The views of a scene show one set of named points, each view turned or mirrored, shifted and resized as a whole, with a little noise and some points left out.

Scene 1
View 1
zazi: 4,-7,-12,3,9,-1,1,7,11,-3,-15,3,11,-5,11,-1,-5,6,-2,4,6
Lapu: 9,-7,-22,-4,8,-13,-9,-3,-3,-1,-18,4,8,7,7,-5,-5,2,0,16,22
Nof: 4,-12,-16,9,9,-2,-12,-6,-5,10,-13,-4,15,2,-4,-7,-11,7,9,3,11
bigen: -4,-17,-13,18,7,11,8,11,9,1,-11,6,18,-12,1,-10,-15,-1,2,-12,-11
Safot: 6,-1,-14,22,10,-1,10,1,-7,6,-21,-9,24,1,-7,-5,-14,12,17,-10,-3
mopav: 10,-11,-17,-2,17,-13,-5,-6,-3,10,-16,8,9,8,4,1,-6,1,-1,10,21
Lof: 0,-19,-21,12,7,-1,-18,-10,-11,15,-9,-1,17,4,-11,-16,-13,-1,9,3,15
sepul: 3,-34,-12,0,23,-3,-6,4,4,19,-5,19,3,-2,2,0,-12,-9,-5,1,7
Bivu: 6,-6,-18,1,10,-4,11,11,15,-9,-18,18,12,-3,15,-5,-3,-5,-16,6,10
Pogu: 3,-3,-8,10,14,2,-18,-20,4,25,-11,-18,24,2,-13,-2,-8,19,14,-5,18
tel: 4,-10,-18,12,11,-3,-3,-4,-4,10,-14,2,19,3,-5,-10,-12,2,6,-2,9
nosu: 0,-13,-7,10,17,7,-19,-16,6,29,-3,-13,22,-3,-14,-3,-11,14,11,-9,14
Goru: 14,-6,-9,2,26,-13,8,-2,5,15,-20,5,11,7,3,11,-6,9,0,0,16
vogi: 5,-18,-18,5,9,-6,-10,-2,-7,8,-11,1,9,4,-1,-6,-12,1,8,6,11
Vub: 1,-8,-22,13,0,1,-9,-5,-5,0,-14,0,22,1,-3,-18,-11,2,5,3,10
sesag: 5,-13,-11,10,15,-2,1,1,0,12,-16,-1,13,0,-1,0,-12,6,9,-4,3
Ziku: 6,-17,-19,10,16,-8,5,4,-6,9,-16,14,13,6,-1,-4,-13,-5,2,1,7
geg: 0,-14,-15,-1,2,3,-19,-3,9,-1,-10,-4,11,-6,5,-9,-6,8,1,9,13
Buret: 0,-1,-26,9,-8,4,-9,-2,2,-13,-16,0,22,-3,4,-22,-5,1,0,8,11
Dagum: 3,-9,-11,5,17,1,-12,-11,9,19,-9,-2,20,-1,-6,-2,-7,7,1,-2,18
Sut: 8,-17,-8,-6,22,-8,-12,-6,7,16,-11,2,6,2,3,8,-5,9,1,7,19
sodov: 8,-21,-12,-8,19,-10,-20,-9,0,20,-9,5,4,6,1,3,-6,4,1,11,24
View 2
nosu: -2,4,-2,3,18,14,-5,-3,-7,6,-11,20,-2,-6,-4,-12,-4,2,-10,-5,5
Vub: -8,19,6,16,-2,-1,-5,-9,-2,3,-6,10,2,7,1,-9,-6,24,-6,-2,8
sesag: -10,5,6,6,3,2,-4,-6,5,5,0,11,-3,0,-5,6,-2,15,2,-4,10
Safot: -6,11,12,1,3,7,-13,0,6,13,-1,7,0,0,-5,-1,-1,25,14,-2,9
Sut: -18,-5,-4,9,5,4,2,-13,4,-5,-5,10,-1,-8,-2,8,-2,4,-17,-11,8
sepul: -15,2,-1,11,5,-8,8,-19,4,-6,1,20,-12,6,-5,16,-12,3,-11,0,18
Pogu: -6,4,2,3,16,18,-10,-1,-4,9,-14,11,4,-10,-1,-16,1,6,-11,-8,3
Ziku: -15,9,6,11,1,-4,-2,-14,12,3,1,8,-6,7,-1,8,-10,16,-2,-1,19
Buret: -11,24,5,21,-15,-7,-1,-10,-6,-2,-6,7,6,4,1,-10,0,31,-5,-3,4
mopav: -21,6,2,13,-2,-1,-4,-14,13,-1,-3,1,0,1,4,5,-6,16,-11,-7,14
geg: -11,8,-1,16,-7,-2,2,-10,-9,-7,-6,14,2,-2,-3,-2,2,19,-14,-8,0
Nof: -7,5,1,11,5,4,-7,-6,-4,1,-7,13,0,1,-2,-3,-4,15,-11,-5,4
tel: -10,13,6,10,4,2,-6,-10,5,6,-4,9,-3,3,-2,-3,-7,16,-1,-2,13
Bivu: -22,17,3,18,-17,-9,19,-19,9,-7,3,6,-3,-7,2,12,4,21,1,-5,16
bigen: -5,17,6,11,-5,-8,10,-11,-5,1,4,23,-10,4,-10,9,-2,19,11,5,12
Dagum: -11,8,0,8,8,8,3,-10,0,2,-9,13,-2,-9,-1,-8,-2,5,-10,-6,10
zazi: -15,10,3,12,-10,-3,8,-11,3,-4,1,10,-1,-6,-4,8,4,21,0,-7,8
View 3
Goru: -3,-3,4,-18,10,-3,2,-3,20,-28,7,5,-22,9,-21,-7,-5,-16,-24,4,-5
nosu: 17,7,-19,-9,4,19,2,-24,-3,-11,-13,-14,4,11,-6,1,3,-9,-9,-5,9
sesag: 6,0,-9,-5,-9,3,4,4,3,-26,0,3,-16,1,-7,-1,-2,-14,-15,5,-4
geg: 19,-18,-9,13,-1,-13,5,-14,-10,-8,7,6,-9,6,-16,-1,6,-19,-3,4,-2
Sut: 5,-3,-6,-14,15,-3,10,-24,10,-19,12,-1,-17,9,-28,1,-6,-18,-8,2,3
bigen: 15,-2,-9,24,-27,4,-7,16,-4,-24,-1,14,-12,-10,5,-9,-9,-17,-16,-3,-6
Lapu: 0,-22,-3,-4,3,-20,9,0,1,-15,9,7,-18,9,-19,-5,6,-21,-13,16,-9
zazi: 13,-16,2,12,-4,-13,-2,3,3,-20,10,16,-19,2,-15,-6,-1,-16,-15,0,-5
Pogu: 17,1,-13,-18,8,13,4,-19,-3,-10,-14,-14,1,18,-9,6,13,0,-12,-1,7
tel: 2,-6,-12,-3,-8,2,0,4,0,-15,-6,-2,-6,5,-2,-7,3,-17,-18,13,-5
sodov: -3,-6,-13,-8,14,-6,15,-27,6,-12,14,-5,-12,7,-27,-6,-6,-30,-6,12,1
Lof: 1,-6,-25,-2,-7,1,7,-10,-11,-4,-8,-12,3,6,-2,-4,8,-25,-10,21,-2
vogi: 1,-8,-16,-2,-6,-8,10,-4,-6,-15,4,-2,-10,4,-11,-3,2,-25,-10,18,-5
Dagum: 9,-4,-7,0,6,6,-1,-16,7,-9,-5,-3,-3,10,-12,-6,1,-15,-15,-2,2
mopav: -8,-15,-4,-9,4,-13,6,-2,8,-15,7,3,-13,7,-17,-11,1,-24,-20,19,-7
sepul: -6,6,-14,13,-5,1,7,-14,11,-20,16,3,-13,-8,-14,-14,-25,-39,-11,7,-1
Bivu: 2,-23,11,22,-5,-20,-8,8,14,-16,13,25,-20,1,-16,-19,-6,-26,-23,3,-9
Buret: 13,-33,-5,17,-11,-19,-3,8,-15,-3,-4,9,-6,8,-2,-7,18,-18,-13,14,-7
Safot: 11,-1,-10,-13,-18,7,-3,21,-4,-29,-15,0,-12,6,4,2,10,-2,-22,8,-8
View 4
vogi: 11,1,-11,9,-9,9,-15,0,8,-3,3,2,-4,3,-5,-5,5,1,8,-1,-9
Vub: 12,-1,-11,14,-8,9,-14,3,3,-8,-8,7,-9,10,4,-5,-5,-3,0,0,-4
nosu: 9,9,-8,2,-14,-12,-2,-15,-5,2,0,19,6,12,2,-13,0,5,-5,-1,-12
bigen: 3,-9,-16,17,-22,-6,-2,12,-11,-20,-17,10,-7,19,3,-3,2,-3,7,5,0
mopav: 11,-7,-11,10,-7,7,-14,-2,7,-6,7,-10,-5,9,-5,-3,3,8,15,2,-6
Lof: 7,8,-1,7,-10,10,-12,-1,4,-2,-1,11,-1,7,1,-6,0,0,-2,-3,-6
Safot: 8,1,-26,9,-13,4,-3,-2,-1,-8,-8,12,-4,29,7,-12,-7,1,11,9,8
Goru: 10,-9,-21,7,-12,-6,-5,-11,1,-5,11,-11,0,16,-6,-7,3,14,19,7,-6
Sut: 11,-4,-13,6,-14,-9,-9,-10,2,-1,9,-3,2,2,-10,-7,10,9,12,0,-16
zazi: 14,-14,-21,16,-14,-7,-10,1,-1,-12,-7,-4,-11,10,-4,-3,4,2,13,4,-9
Pogu: 15,10,-14,1,-9,-9,-5,-22,-1,6,2,16,4,13,4,-15,-5,6,-3,1,-10
geg: 18,-4,-16,15,-11,-5,-15,-2,3,-6,-7,6,-8,0,-4,-5,6,-5,4,-3,-17
Lapu: 16,-7,-20,12,-7,5,-17,-2,9,-5,3,-7,-9,5,-7,-5,4,3,14,1,-9
Dagum: 13,-2,-9,8,-11,-11,-7,-12,-2,-4,1,3,-1,9,1,-8,-1,7,0,1,-14
sepul: -3,-9,1,10,-23,-4,-3,7,-5,-11,4,-3,3,3,-11,-1,17,8,13,0,-12
Nof: 10,2,-13,9,-10,4,-11,-4,3,-3,-2,7,-2,9,-2,-8,1,1,5,0,-6
Bivu: 15,-24,-17,21,-12,-6,-12,7,-2,-22,-4,-19,-15,8,-4,2,3,4,15,4,-10
sodov: 8,-1,-6,5,-12,-1,-12,-9,6,2,12,-3,2,-4,-11,-6,12,8,10,-3,-18
Ziku: 3,-6,-8,11,-15,7,-7,6,1,-12,2,-5,-4,15,-3,-2,3,7,14,4,0
sesag: 6,-3,-18,9,-16,-2,-5,-2,-2,-7,-1,5,-1,16,-2,-9,4,4,12,4,-2
Buret: 20,-7,-15,21,-4,6,-20,5,5,-12,-13,3,-18,8,5,-2,-6,-8,0,-1,-7

Which points are out of place in each view (at most two, in the order of its rows)? Write - if all are in place.
view 1 | Lapu, mopav
view 2 | Nof, bigen
view 3 | Sut
view 4 | vogi

Scene 2
View 1
lela: -4,-5,10,-4,-6,12,5,8,12,0,7,-13,7,-10,6,-3,0,6,-5,5,-7
Kuzuz: -1,16,0,-2,-1,2,-7,13,2,4,22,-8,1,-8,20,3,-4,-4,6,9,-1
moga: 3,17,5,-6,-4,-4,-6,14,-9,3,35,1,-2,-1,12,13,-8,-4,15,13,1
tovo: -9,17,1,1,9,8,-21,7,3,10,4,-3,9,-11,18,13,11,-9,8,-7,-9
gabom: 3,9,5,-6,-4,12,-3,7,10,0,13,-13,-1,-8,15,-3,-6,1,-5,8,2
sokob: -6,4,11,-2,17,9,2,12,6,8,28,0,7,-17,9,13,7,10,2,-1,-17
vabir: -6,18,1,0,-12,-7,-23,12,-14,4,10,-2,7,5,10,15,-1,-17,22,5,3
repev: -7,9,-2,-2,-12,-5,-2,14,-6,4,17,-2,7,-1,13,6,-3,-11,11,12,-1
Davaz: -6,13,-6,-1,-14,-10,-1,17,-11,6,25,0,4,2,14,8,-7,-13,16,18,1
lav: -4,13,-5,0,-5,2,-5,13,4,3,15,-10,4,-8,21,-1,0,-5,3,9,-2
Zul: -12,5,-7,1,-4,8,10,3,3,12,9,4,13,-8,13,11,0,-18,-1,2,-7
Dulu: -2,13,-6,-1,-2,-3,9,17,3,4,34,-7,0,-10,24,-3,-6,0,1,19,-3
Kidu: 12,5,18,-13,-19,10,-3,5,-2,-5,19,-7,-8,6,-1,6,-20,-2,5,13,14
Fika: 3,9,8,-7,-5,9,-3,9,5,0,18,-9,-2,-5,10,4,-6,1,3,8,1
sufa: -6,-2,0,-4,-28,6,10,6,-2,2,3,-4,8,4,3,3,-11,-16,1,13,5
fet: -2,12,4,-3,-15,6,-16,6,0,0,0,-8,3,1,11,7,-4,-13,8,4,5
View 2
fet: -12,5,21,-2,10,-13,-16,-15,9,7,20,-14,-15,-19,-7,-14,7,11,-22,-15,-1
sufa: -23,10,-6,5,11,-8,-7,-19,0,-17,21,-20,-10,-12,10,-1,24,16,-23,-12,28
Dulu: 8,5,-2,2,-14,-21,-22,-8,-26,2,-13,-35,4,-19,2,-6,-1,-20,-20,3,2
Zul: 1,4,-4,-13,-18,-5,-11,-6,7,-19,11,-19,-12,-16,7,5,1,9,-19,-4,-2
vabir: -4,9,9,-1,5,-26,-22,1,22,12,6,-8,-24,-24,-23,-4,1,10,-26,-31,-6
gabom: -5,3,19,1,-1,-4,-18,-25,-11,2,13,-29,3,-10,7,-18,2,-4,-15,10,5
lela: -6,-1,11,7,-2,6,-25,-23,-9,-12,24,-27,2,7,13,1,8,0,-8,8,12
moga: 2,16,-5,6,-7,-24,-28,-10,10,13,-15,-23,-8,-25,-21,-11,-12,-8,-17,1,4
sokob: 17,1,1,-2,-30,3,-36,-14,10,-9,4,-25,2,4,-1,6,-19,-12,-2,17,-11
Fika: -6,7,11,6,-1,-8,-23,-23,-1,5,9,-27,-1,-13,-2,-14,-3,-2,-13,8,7
Davaz: -4,13,-11,5,-3,-33,-20,1,-2,3,-11,-21,-13,-29,-13,-3,6,-3,-29,-20,7
Kidu: -24,21,3,19,15,-17,-19,-36,12,9,6,-24,-4,-21,-8,-25,-1,5,-18,11,30
repev: -2,8,-2,0,-4,-21,-20,-3,-3,0,0,-19,-11,-20,-7,-1,5,-1,-24,-16,5
tovo: 12,-4,23,-16,-16,4,-25,-5,20,-2,25,-10,-14,-3,-5,3,-9,11,-13,-10,-29
lav: 4,0,16,-3,-6,-11,-21,-8,-15,6,6,-26,-4,-14,0,-7,3,-5,-22,-7,-6
Kuzuz: 6,4,13,-1,-7,-15,-23,-11,-8,9,0,-25,-3,-18,-6,-10,-5,-9,-19,-1,-5
View 3
sufa: 5,1,24,23,-14,-12,3,9,7,-20,25,-21,11,-4,14,-10,-1,-15,-8,13,8
sokob: -5,-19,6,9,-15,18,-17,17,9,-9,-22,12,4,-3,20,2,-21,26,-18,1,-18
Fika: -12,-6,2,16,-3,4,-12,8,2,-13,-2,2,10,2,21,-8,-2,-3,-21,6,1
Kidu: -14,11,0,19,-8,6,-17,7,-1,-3,19,-12,22,16,26,-12,4,-23,-26,12,7
tovo: 6,-16,0,1,-3,-5,-1,15,8,-4,-25,4,3,-13,-8,-3,12,28,-1,3,-8
Dulu: -11,-28,16,16,-3,10,-10,15,-7,-33,-1,10,12,-11,24,-11,-23,-10,-21,-6,5
Davaz: 1,-26,20,10,-16,8,-7,26,-7,-13,18,-9,33,-8,4,-25,-14,-24,-12,-7,10
lav: -8,-22,9,13,4,-3,-4,8,-1,-24,-6,5,8,-12,12,-12,-3,-1,-12,1,7
Zul: 11,-12,14,9,-18,-4,-1,18,5,-21,0,-7,6,-10,6,2,-5,10,-7,2,-7
fet: -2,-6,2,12,1,-10,-1,8,1,-7,3,-8,12,-3,3,-16,18,-6,-9,7,10
vabir: 3,-19,7,3,-6,-3,-2,21,-3,5,2,-8,30,-7,-14,-27,14,-8,-4,-2,11
View 4
lav: -5,-21,1,7,7,-5,-2,-5,-9,13,-5,11,10,11,10,7,0,-5,6,10,-3
Kuzuz: -7,-25,9,8,12,-4,-2,2,-6,10,-10,12,9,5,10,7,2,1,2,6,-1
vabir: 1,-17,13,-7,5,20,-5,13,14,18,-9,1,15,11,0,-1,-17,-11,-7,-6,3
fet: 12,-18,4,0,7,13,-4,-6,4,12,-8,2,12,9,-8,3,-7,-6,3,-2,-10
Fika: 6,-20,8,9,12,-4,3,1,-4,4,-11,12,11,-2,0,13,9,4,7,6,-10
repev: -3,-12,6,3,4,5,0,11,-5,17,-8,11,15,8,9,5,3,-11,-3,-2,-1
sokob: -12,-10,14,4,16,-17,-10,19,-18,4,3,13,-13,-10,5,17,6,18,7,10,-1
Davaz: -7,-15,12,4,4,10,6,17,0,18,-13,12,22,11,15,3,3,-17,-10,-4,1
gabom: 8,-22,2,12,10,-9,0,-11,-10,4,-9,12,8,4,1,13,10,3,11,10,-13
moga: -9,-24,21,8,14,5,4,20,4,7,-19,13,15,0,11,10,4,-1,-9,-2,2
Kidu: 22,-22,15,16,12,11,16,5,8,1,-29,13,30,-5,-7,17,21,2,1,-8,-21
lela: 13,-5,-8,7,6,-12,-4,-1,-18,8,0,13,5,-4,-4,17,11,5,19,11,-15
sufa: 20,0,-3,5,0,10,6,3,-10,19,-8,12,20,11,-1,4,19,-18,0,-8,-21
Dulu: -13,-22,7,15,9,-13,6,6,-14,11,-12,21,14,7,24,10,14,-6,0,10,1
tovo: -4,-13,8,-9,12,0,-20,1,-7,13,12,-1,-17,6,-7,0,-18,8,4,5,2
View 5
moga: 22,-11,-3,-10,8,-16,3,12,-2,-12,-4,-8,5,6,-12,14,-2,-5,-2,12,1
Kuzuz: 16,-9,-8,-4,5,-1,6,7,-4,-7,-8,-8,5,12,-5,4,1,-8,-5,15,0
Kidu: 12,-1,3,1,-5,2,11,20,2,-13,0,-7,9,-6,-20,28,2,-13,6,12,-8
Zul: 11,0,-11,4,11,3,15,7,-17,-7,1,-6,3,5,-13,-2,0,6,-6,10,12
Davaz: 20,-7,-9,-17,5,-9,5,10,-6,-9,-4,-4,-3,3,-13,8,-9,-1,2,-1,5
gabom: 10,-3,-6,5,-2,12,11,9,-5,-4,-6,-10,8,9,-4,7,4,-13,-4,16,-6
lela: 0,10,-4,11,-3,12,11,7,-15,-12,-9,-9,6,2,-5,1,6,-8,-6,14,-5
lav: 13,-6,-11,-5,3,5,9,5,-6,-6,-9,-7,2,12,-2,-2,0,-9,-3,12,0
fet: 9,-6,-9,-6,0,11,12,9,2,-10,-3,2,-1,3,-19,3,3,-6,8,18,4
tovo: 7,-5,-11,2,16,6,12,-2,-8,-14,-5,1,2,13,-14,-13,10,4,-4,32,14
Fika: 11,-2,-3,2,1,3,8,11,-5,-11,-6,-9,8,5,-8,10,4,-11,-3,16,-4
sokob: 11,3,-2,11,15,-13,7,5,-19,-17,-7,-12,10,9,-6,0,6,0,-16,22,3
Dulu: 20,-6,-8,-4,3,-6,4,9,-11,-2,-9,-15,5,12,5,6,-5,-10,-11,0,-3
sufa: 6,7,-9,-2,-5,13,16,14,-9,-7,1,-4,-3,-8,-19,10,-5,-2,5,-4,4
repev: 15,-3,-9,-9,4,-3,8,8,-8,-10,-4,-5,-2,4,-11,3,-3,-2,1,4,5

Which points are out of place in each view (at most two, in the order of its rows)? Write - if all are in place.
view 1 | tovo, Zul
view 2 | sufa
view 3 | Davaz
view 4 | Kidu
view 5 | sokob

Scene 3
View 1
suli: 17,-4,19,20,16,-10,1,6,0,-17,-7,18,13,-10,1,-12,5,0,18,-19,34
buri: -8,-8,-4,-10,15,-2,24,4,-8,-8,29,5,6,-20,-11,5,9,2,7,-32,10
pabep: -15,-17,-20,-18,12,-2,15,-1,-13,-10,29,-13,-6,-13,-4,12,-1,-1,14,-24,-1
midun: 6,-13,7,2,13,1,6,3,-7,-7,7,-5,5,0,3,5,-5,5,12,-20,-1
Luk: 2,-11,0,6,10,-9,12,13,-12,-10,18,6,4,-16,2,1,7,-8,9,-19,15
Dafu: -12,-10,-14,4,10,-13,17,11,-13,-19,24,5,-1,-26,-4,-1,15,-15,14,-23,19
Nite: -8,-8,-10,-5,2,3,4,12,-21,-2,18,1,-1,-10,5,15,9,-5,21,-19,-1
kema: 3,-14,-4,4,9,-3,-2,7,-13,-11,5,-5,-2,-4,10,5,-3,-5,21,-14,4
Rek: -4,-19,-12,-9,11,-3,8,5,-12,-8,23,-6,-1,-7,2,9,-4,-1,13,-18,4
moni: 11,-8,11,-6,18,2,4,-4,-1,-6,9,8,11,-6,-4,0,-5,16,17,-26,19
pizeg: -1,-17,-7,1,5,-1,-4,9,-17,-7,6,-14,-5,1,14,12,-4,-6,23,-11,-9
lofik: 1,-16,1,10,19,-16,26,7,-2,-21,21,-5,2,-16,-4,-8,1,-8,-3,-20,13
pimid: 1,-11,0,2,12,0,4,3,-9,-11,4,-6,0,-4,5,6,-2,-1,20,-19,1
migod: 14,-4,16,-2,25,0,3,-12,8,-14,0,14,16,-10,-11,-9,-6,19,21,-32,35
subam: 3,-14,11,-10,29,6,18,-17,7,-8,3,-25,2,9,-7,5,-20,21,7,-31,-18
maror: -6,-24,-18,-1,17,-18,16,4,-6,-22,28,-3,-3,-20,-4,-6,-1,-10,6,-16,25
View 2
kema: 3,-7,5,24,14,-9,-2,14,7,0,17,-14,8,14,-14,10,0,11,-2,16,11
buri: 3,-22,10,6,12,12,-1,17,-8,11,-5,-33,-2,-2,-8,14,-13,-3,-5,9,-21
Nite: -2,-17,7,15,18,3,4,24,9,3,22,-25,3,13,-18,14,-1,9,2,24,-9
migod: 15,7,-6,0,7,-3,-17,-8,1,12,-31,-38,14,8,1,18,-1,-18,-7,1,21
Rek: 8,-14,15,13,15,1,3,24,0,4,15,-14,1,6,-7,5,-8,6,0,13,-5
pimid: 6,-8,6,21,9,-9,1,10,4,2,8,-18,5,15,-17,6,-1,5,-7,13,7
subam: 26,-1,16,5,-13,-26,21,3,-2,9,-21,-5,-15,17,-12,-21,9,-7,-16,10,1
maror: 2,-18,17,25,18,6,-16,23,-16,5,9,-15,6,-11,3,12,-30,3,-3,-5,-1
midun: 11,-7,5,14,7,-10,5,3,4,4,1,-14,2,11,-10,7,7,9,-9,14,3
suli: 1,1,-12,23,16,-4,-25,-16,0,4,-13,-32,26,5,-7,33,0,8,-13,2,26
pabep: 7,-20,21,13,10,3,8,36,-3,7,13,-19,-9,6,-11,-5,-17,-5,3,14,-16
lofik: 2,-19,13,25,11,3,-7,10,-16,4,-1,-16,2,-10,-4,12,-18,9,-13,-2,-10
moni: 14,-1,1,-2,10,-3,-6,1,3,10,-14,-29,10,10,-2,15,5,-7,-6,12,10
Luk: -1,-17,4,20,17,7,-8,9,-5,4,6,-24,10,-1,-9,22,-7,12,-7,9,-4
View 3
moni: -10,-24,3,17,0,-10,8,13,-17,2,-5,-7,0,7,-3,-5,-7,-12,-1,12,-8
Dafu: -7,-12,-6,-10,8,-15,-5,7,-51,-3,-9,9,-1,26,16,-16,13,17,4,15,-4
pimid: -14,-16,5,-5,-6,-8,-9,9,-18,3,2,0,-8,20,2,-3,1,-1,11,-5,-3
subam: -16,-13,11,17,-25,-16,-8,-3,6,10,1,-2,20,20,-15,13,3,-16,-13,-23,-4
lofik: -10,-5,-8,-4,-10,-11,0,2,-37,0,-14,8,7,29,11,-8,8,12,-9,11,1
migod: -8,-19,2,32,8,-3,16,8,-21,2,-6,-10,7,5,2,4,-12,-19,-1,26,-14
maror: -3,-14,-6,-11,-8,-15,-4,-1,-44,1,-20,11,8,30,19,-2,-2,20,-1,17,-7
suli: -17,-4,-6,13,9,16,17,15,-25,1,-2,-6,-11,9,15,-3,-8,-12,14,32,-4
Nite: -9,-27,4,-16,0,-19,-13,15,-27,0,1,2,-17,17,-1,-20,8,8,13,-7,-1
Luk: -12,-12,-6,-7,-3,-8,1,13,-35,-1,-8,5,-8,20,9,-15,7,7,5,12,1
midun: -15,-15,2,0,-13,-8,-3,11,-11,5,-2,-3,-6,17,-2,-5,0,-5,3,-4,0
buri: -9,-15,-7,5,0,-24,2,11,-40,-4,-10,5,5,19,-1,-21,15,5,-12,10,1
pabep: -1,-28,5,-11,-8,-33,-19,0,-32,1,-6,10,6,27,-1,-10,10,15,-3,-13,-7
Rek: -7,-26,2,-12,-10,-21,-10,7,-26,2,-9,5,-3,21,2,-10,0,11,3,-5,-3
pizeg: -14,-22,7,-22,-13,-6,-16,8,-13,6,3,0,-17,21,3,-5,-2,5,21,-15,-2
View 4
moni: -3,9,5,13,9,-18,-6,6,17,-2,11,13,-2,17,2,-3,-5,-11,-15,-19,1
kema: -7,-2,12,2,-12,-3,-6,-3,-7,3,8,1,4,-11,-3,-5,0,-8,5,-19,20
suli: -11,27,16,25,13,-35,-17,-1,15,-1,9,-10,10,-10,1,-18,13,3,-9,-16,-6
pabep: 4,-17,10,-5,-8,10,12,6,-21,-12,6,7,5,13,10,18,-23,-12,2,0,26
migod: -9,19,5,24,25,-24,-10,-2,25,-4,11,12,-6,19,-1,-4,4,-6,-25,-9,-13
Dafu: 6,1,22,16,-1,-12,2,4,-21,-15,8,-19,20,0,22,11,-7,1,-1,11,17
Luk: -2,3,19,2,-2,-14,0,9,-10,-8,9,-8,14,-5,13,-3,-7,-1,4,-12,17
pizeg: -7,-9,11,-6,-20,6,-2,-2,-14,8,6,5,4,-13,-6,-5,-5,-12,12,-28,28
Rek: 4,-9,10,0,-15,-3,-3,12,-10,-6,12,4,8,2,9,7,-13,-12,7,-17,23
Nite: 7,-11,12,10,-21,-5,2,-1,-14,-1,8,-2,14,6,12,3,-10,-8,6,-22,31
lofik: -4,6,25,-6,11,-14,5,16,-13,-21,8,-9,11,-4,16,7,-14,-1,2,2,9
midun: -8,2,13,-6,0,-8,1,6,2,-1,7,10,2,4,0,-8,-9,-7,0,-28,14
maror: -2,2,18,2,7,-7,-5,17,-15,-22,13,-9,9,-12,16,18,-12,-7,3,19,7
subam: -23,2,10,-30,22,8,21,4,6,-2,-2,34,-15,23,-16,-4,-18,-13,-11,-29,8
pimid: -9,2,12,-1,-6,-2,3,-3,-6,2,4,5,3,0,-2,-4,-3,-7,1,-19,19
View 5
pimid: -8,12,14,-10,-8,-1,7,-7,-5,-16,-11,-2,14,8,2,-8,-3,8,3,14,7
maror: -14,2,15,-4,-2,10,19,0,-13,-17,-20,-19,-16,-2,-15,-9,-5,6,1,6,-19
Rek: -13,14,14,-12,-17,2,6,-3,-2,-9,-13,-2,2,3,-8,-5,-7,8,-1,12,-8
subam: 7,21,23,-16,-4,-20,1,-34,-11,-3,-1,18,7,11,14,8,8,19,-5,-6,0
pabep: -15,7,15,-15,-23,3,2,1,-3,-11,-17,3,-1,10,-7,0,-7,17,-11,7,-22
buri: -17,3,7,-3,-8,12,3,4,-7,-16,-13,7,-5,-2,-15,-4,12,22,-7,-1,-9
pizeg: -10,18,19,-19,-20,-5,10,-3,-3,-13,-12,-4,22,11,1,-7,-14,0,4,23,7
Dafu: -20,-10,10,1,-1,18,12,13,-10,-27,-23,-12,-8,5,-15,-10,4,15,-6,7,-12
Luk: -16,5,10,-3,-3,9,13,4,-8,-20,-13,-5,4,-2,-16,-12,5,7,2,10,5
lofik: -13,1,17,-5,2,2,20,-3,-16,-18,-14,-8,-7,0,-19,-6,6,10,-1,2,-9
midun: -6,17,13,-10,-6,-3,7,-12,-6,-10,-5,4,12,2,-3,-7,3,8,3,9,11
suli: -5,7,2,12,20,15,13,-10,-12,-22,-9,-16,6,-7,2,-23,10,2,19,10,30
kema: -11,16,14,-11,-10,1,10,-4,-5,-15,-12,-8,14,7,1,-11,-9,2,6,19,9
Nite: -19,10,9,-12,-22,8,2,10,1,-15,-14,2,15,5,-8,-10,-7,10,-3,18,3
migod: 2,12,-3,13,17,17,-2,-25,-6,-10,-7,-4,-7,-8,15,-15,15,17,11,-1,16

Which points are out of place in each view (at most two, in the order of its rows)? Write - if all are in place.
view 1 | lofik
view 2 | -
view 3 | buri
view 4 | Luk, Rek
view 5 | Dafu
